Points, in no order, along strands that fork, close into loops and pass close to each other.
(in the rows, 128 means zero)
Two points are linked if the straight distance between their rows is under 107. Some points are linked to none.
mefet: [153 112 176 130 125  77 102 123 126 111 137 126 114  65 139 160 157 116
 128 109 126 108 108]
voni: [155 115 131 105 110 144 118 119 128 122 116 163  73 112 149  74 119 122
 173 146 130 130  76]
Tesa: [144 160 137 143 159  86 141  91 121 123 107  93 173 167 126 156 151 171
 113  69 135 124  98]
Ropa: [161 101 144 155 105 118  95 154 122 121  92 120 153  76 117 162 150 101
 127 177 133 112 129]
Gud: [115  79  77  98  97 182 151 152 136 144 100 169  56 125 140 119 110 135
 137 174 118 122 178]
Tokip: [169 129 178  77 149 100 130  90 155 113  94 106 130 147 132 170 156 157
 144  86 108  87  81]
sodu: [172 148 130 146 116 136 102 110  92 118 115 124 140 153 133  56 131 142
 155 139 174 155  82]
mulim: [170 143 105 102  92 161 126  71 187  82 103 103 116 134 126 170 134 106
 137 162 114  88 122]
gel: [ 74 152 167  94 187 111 136 157 139 124 158 112 165 164 140 192 129 151
  87  41  91 138 136]
rekin: [122  89 135 114 120 160 125 183 113 170  94 126 140 160 102 130 126 122
 139 165 116 133 148]
Gade: [144 137  65 183 121 141 127 113  84 128 164 148 103 139 149  39 123 132
 115 156 195 173 155]
laku: [123 128 200  82 177  91 107 160 128 121 128 116 136 114 137 178 145 145
 121  67 107 116  99]
zate: [ 99  56 119  79 100 166 157 183 133 156  91 163  81 113 121 134 115 125
 136 168  96 117 172]
peba: [169  82 130 121  69 136 100 149 112 127  77 119 132 104 104 151 158  98
 141 194 137 103 146]
Kenaf: [ 82 150 119 167 148 169 130 204  98 129  79 150 176 142 114 103  83 140
 133 154 134 178 120]
dekal: [ 93 147  77 166 143 182 142 188 100 132  95 154 144 149 135  81  79 155
 123 165 147 180 143]
ton: [117 157 120 101 152 171 146 116 149 144 136  99 147 226 108 119 107 156
 139 104 114 130 120]
liku: [166 147  77  99  99 195 148  85 198  83 112 111  97 152 123 158 108 106
 145 180 115 101 138]
lurig: [ 71 183 140 136 184 125 144 130 143 117 155 110 174 171 134 173 108 153
  89  52  99 142 123]
nagi: [135 116 135 103 109  73 132  83 158 112 142 106 117 111 144 217 177 135
  93  65 117  78 162]
lusep: [177 110 118 115  74 120 115  79 121 143 139 115  98 156 125  96 158 124
 146 136 152 106 141]
Tup: [142 104  70 184  78 140 119 113 136 103 111 129 134  84 135 138 138  86
  96 194 142 136 183]
Tet: [140  81  76  83  88 176 143 134 131 128  93 177  36 108 149 102 121 141
 150 180 129 112 151]
gimum: [ 79 155  65 170 143 179 143 164 121 153 131 137 131 172 132 104  88 133
 111 142 125 165 161]
zaf: [160 129 167 157 144  76 120 151  84 139 163 124 166  77  92  89 156 134
 145 131 187 129 101]
sadi: [136 120 173 144 162  66 114 180  97 150 151 109 173  70  89 152 158 128
 129 134 166 114 131]
gova: [127 109  91 201 108 128 134 143 131 100 106 159 138  46 150 115 111 102
 100 194 133 160 150]
vugor: [ 80 154 138 101 172 171 137 147 126 146 142 110 164 223  97 123 111 151
 137  77 104 139 127]
nuzoz: [ 67  80 131  93 124 163 166 182 152 132 103 172  91  83 152 154  87 117
 110 153  72 129 161]
Nog: [110 171 185  90 171 113 124 111 122  95 115 134 145 145 136 115 119 167
 158  57 122 132  43]
doz: [123  99 109 141  83 119 127 110 137 126 154 147  90  65 130 142 140  86
 121 141 127 111 165]
Resi: [153 115 139 119 105  62 141  49 122 132 146 120 111 139 130 136 170 148
 129  78 133  94 133]
Pined: [ 81 108 125 103 138 117 151 166  85 181 195 157  96 141  90  67 122 134
 155 107 156 142 166]
bigu: [106 110 146  93 135 145 126 144 169 130 143 102 130 139 130 230 138 107
  92 108  82  91 165]
kulu: [138  89  95 112  58 165 111 118 144 113  94 119 109 108 105 175 149  83
 121 174 123  92 160]
kezek: [ 79 110 129 159 134 113 139 186 126 150 137 138 155  76 122 177 108 101
  92 152 107 139 172]
Teso: [121 163 162  94 151  88 146  70 118 110 135 141 123 148 139  95 131 176
 155  45 130 126  59]
vuzoz: [156 124 128 164 123 131  97 128 142 114 102 103 158 113 127 174 149 107
 114 153 118 112 133]
Zib: [167  91 131 104  83 120 120 116 102 161 154 138  79 134 114  75 152 123
 157 144 162 116 143]
tobev: [111 149 150 125 135 108 128  99 104 127 158 151 104 133 126  59 122 154
 161  76 148 144  87]
lam: [108 120 146  92 138 159 133 147 163 124 113 140 114 124 137 154 108 108
 131 136  77 119 109]
botin: [148 166 134 138 143 132 120  95 168  82 108 134 121  92 167 127 100 114
 136 136 108 126  65]
zik: [102 113 140  88 111 121 127 107 167 124 164 116 104 118 140 219 148 106
  95  92  87  89 176]
muv: [ 91 101 153  70 157 172 140 166 169 134 135 123 140 159 129 195 114 108
 108 120  55 109 138]
Lazel: [142 134  75 135 123 195 140 138 156 122  88 138 117 153 152 122  96 121
 128 192 119 140 133]
Sazi: [111 119 119 138 129 142 121 172 105 186 132 102 159 178  92 138 130 120
 127 143 125 135 171]
duk: [111 179 180 112 184 120 115 132 139  82 114 134 146 117 151 141 108 150
 140  76 105 136  38]
gevo: [166  99 153 168 115  96 109 157 109 110 107 141 151  35 123 133 145  98
 133 189 148 125 113]
Migom: [173 134 133 134 114 141 106 114  92 115 118 151 101 128 139  36 124 139
 169 143 174 154  61]
rol: [106 179  88 185 143 129 137  91 148 127 155 113 144 156 140 118 104 131
 100 104 118 146 144]
deseb: [150 175  70 166 134 154 125  72 148  87 131 143 102 137 174  62  99 127
 126 156 151 160  99]
Vipa: [121  98 129 104 115 112 144 141  89 182 188 149  83 127  99  64 135 130
 156 126 162 131 150]
bebem: [161 149 136 158 151  76 133  81 143 104 104  93 162 135 142 177 165 158
 100  82 133 107 114]
zefar: [143 173 161 128 168 122 111 114 161  80  98 129 142 101 158 148 107 137
 140 116 104 129  47]
Kizol: [165 123  81 181  85 128  98  71 138  98 125  98 150 124 136 130 158  96
  96 179 150 127 167]
ruto: [148 134 174 152 141  90 130 157  77 127 161 153 151  54  95  64 143 132
 160 141 187 145  77]
nas: [142 167 135 146 149 111 130 103 108 141 104  84 191 203 107 124 146 176
 128  86 143 132 107]
Gige: [104 157  74 186 129 150 134 127 143 136 140 126 136 143 141 119 100 113
 102 141 119 155 155]
Ref: [170 135 118  95 103 133 135  62 146 139 126 105 111 187 131 103 142 145
 152 123 137 109 117]
pupe: [112 137 109 138 110 114 132  81 158 122 164 133  90 109 152 140 123 106
 110 104 107 120 152]
fino: [ 98  96 114 147  96 115 137 146 130 151 153 146 109  73 121 155 128  90
 114 150 122 119 185]
tafev: [128 117 101 149 107 131 131 147 102 181 154 106 132 169  99 109 134 118
 124 149 153 137 197]
Fus: [ 97 111 183  93 171 106 114 202  83 167 137 116 174 146  74 128 139 132
 148 116 127 130 136]
Lizak: [144 178  96 158 141 145 125  86 160  86 120 144 114 112 165  85  93 120
 138 147 129 148  76]
bido: [125  94  94 113  80 183 133 141 163 127  93 127 113 130 118 182 129  91
 120 177  96  99 162]
mov: [155 132 121 156 118 110 111  92 147 121 118  90 153 135 128 177 158 125
 106 117 118 101 147]
goni: [115 155 111 144 122 106 142  56 157 107 172 148  82  95 169 105 108 119
 119  90 114 131 111]
Bonaf: [150 107 143  90  95  72 143  61 140 122 136 106 109 133 126 186 185 147
 113  71 122  73 149]
kib: [ 82 127 196  58 191  94 116 184 112 124 160 126 154 132 131 171 138 141
 108  48  94 136 122]
Zir: [103 114 182 107 164  81 122 201  84 171 154 126 167  94  78 133 139 127
 137 131 154 125 128]
para: [136 114  93 183 117 142 137 149 114 111  98 164 120  72 154  83 100 123
 122 188 147 173 120]
Lufe: [189 119 104 178  94 132  92 100 111 106 105 107 156 135 140  99 151 106
 111 192 176 143 143]
godu: [ 76 184 119 179 160 110 136 112 132 126 163 107 166 150 137 151 107 143
  91  64 115 149 139]
pov: [ 54  98 132 121 135 136 163 194 137 148 128 163 124  75 142 160  83 115
  98 146  81 144 173]
navo: [170 140 146  74 127 136 137  73 183  90 108 105 116 145 131 171 135 132
 150 125 102  80  98]
lir: [ 61 132 164  95 171 122 127 178  98 163 161 114 165 185  91 128 123 137
 127  77 107 142 154]
rikim: [129 142  76 162 113 141 130 132  92 168 162 119 118 183 122  70 124 137
 120 138 173 159 180]
lelut: [130 114 113 152 121 132 130 160  98 143 127 151 118 109 126  75 114 128
 143 166 153 158 123]
fori: [107 107 156 113 122  85 125 126 116 163 182 121 114 115 109 146 147 121
 125  95 126 112 163]
Rilav: [129 133 172 156 140  99 123 154  90 107 150 172 124  45 125  76 121 127
 153 129 152 154  60]
bovod: [154 166 136 152 130 120 113 101  91 132 118 104 174 190 113  79 136 164
 147 106 169 149  97]
teni: [152 158 100 115 131 174 142  90 158 136 122 104 128 206 125 115 109 142
 140 139 129 128 121]
vovu: [168 115 199  78 165  81 119 122 129 123  88 103 140 141 127 173 172 163
 138  68 122  94  81]
fav: [105 102 148 125 134 125 133 192 100 151 107 154 133  96 114 112 112 124
 139 159 123 141 125]
Bedi: [153 156  65 176 126 145 120  86 117 112 147 134 101 151 162  43 117 132
 125 147 172 168 123]
danub: [130 104 146  70 124 160 126 141 145 137 105 148  89 131 135 118 121 117
 161 144 100 115 100]

A tip is a point with one link. Name the tips that can be reached along the links from each point below, in the order of the rows.
Zir -> Pined, Rilav
zate -> Tet, goni
lam -> Resi, gevo, bido
Tokip -> Kenaf, liku

A piece is two or more points that can be reached from each other along the links. Count, over all rows, the pieces, the separate loops (a circle has one, a figure eight two, a Y none), the forks (points with three links) and the tips (points with one).
pieces -> 5
loops -> 0
forks -> 1
tips -> 11

Name the points in between on the shortest way along the links from the first point to the second, in order.
lusep / lir -> Ref, teni, ton, vugor
liku / gimum -> mulim, navo, Tokip, vovu, laku, kib, gel, lurig, godu, rol, Gige
doz / zate -> fino, kezek, pov, nuzoz
nagi / bebem -> zik, bigu, muv, lam, danub, voni, Migom, sodu, bovod, nas, Tesa
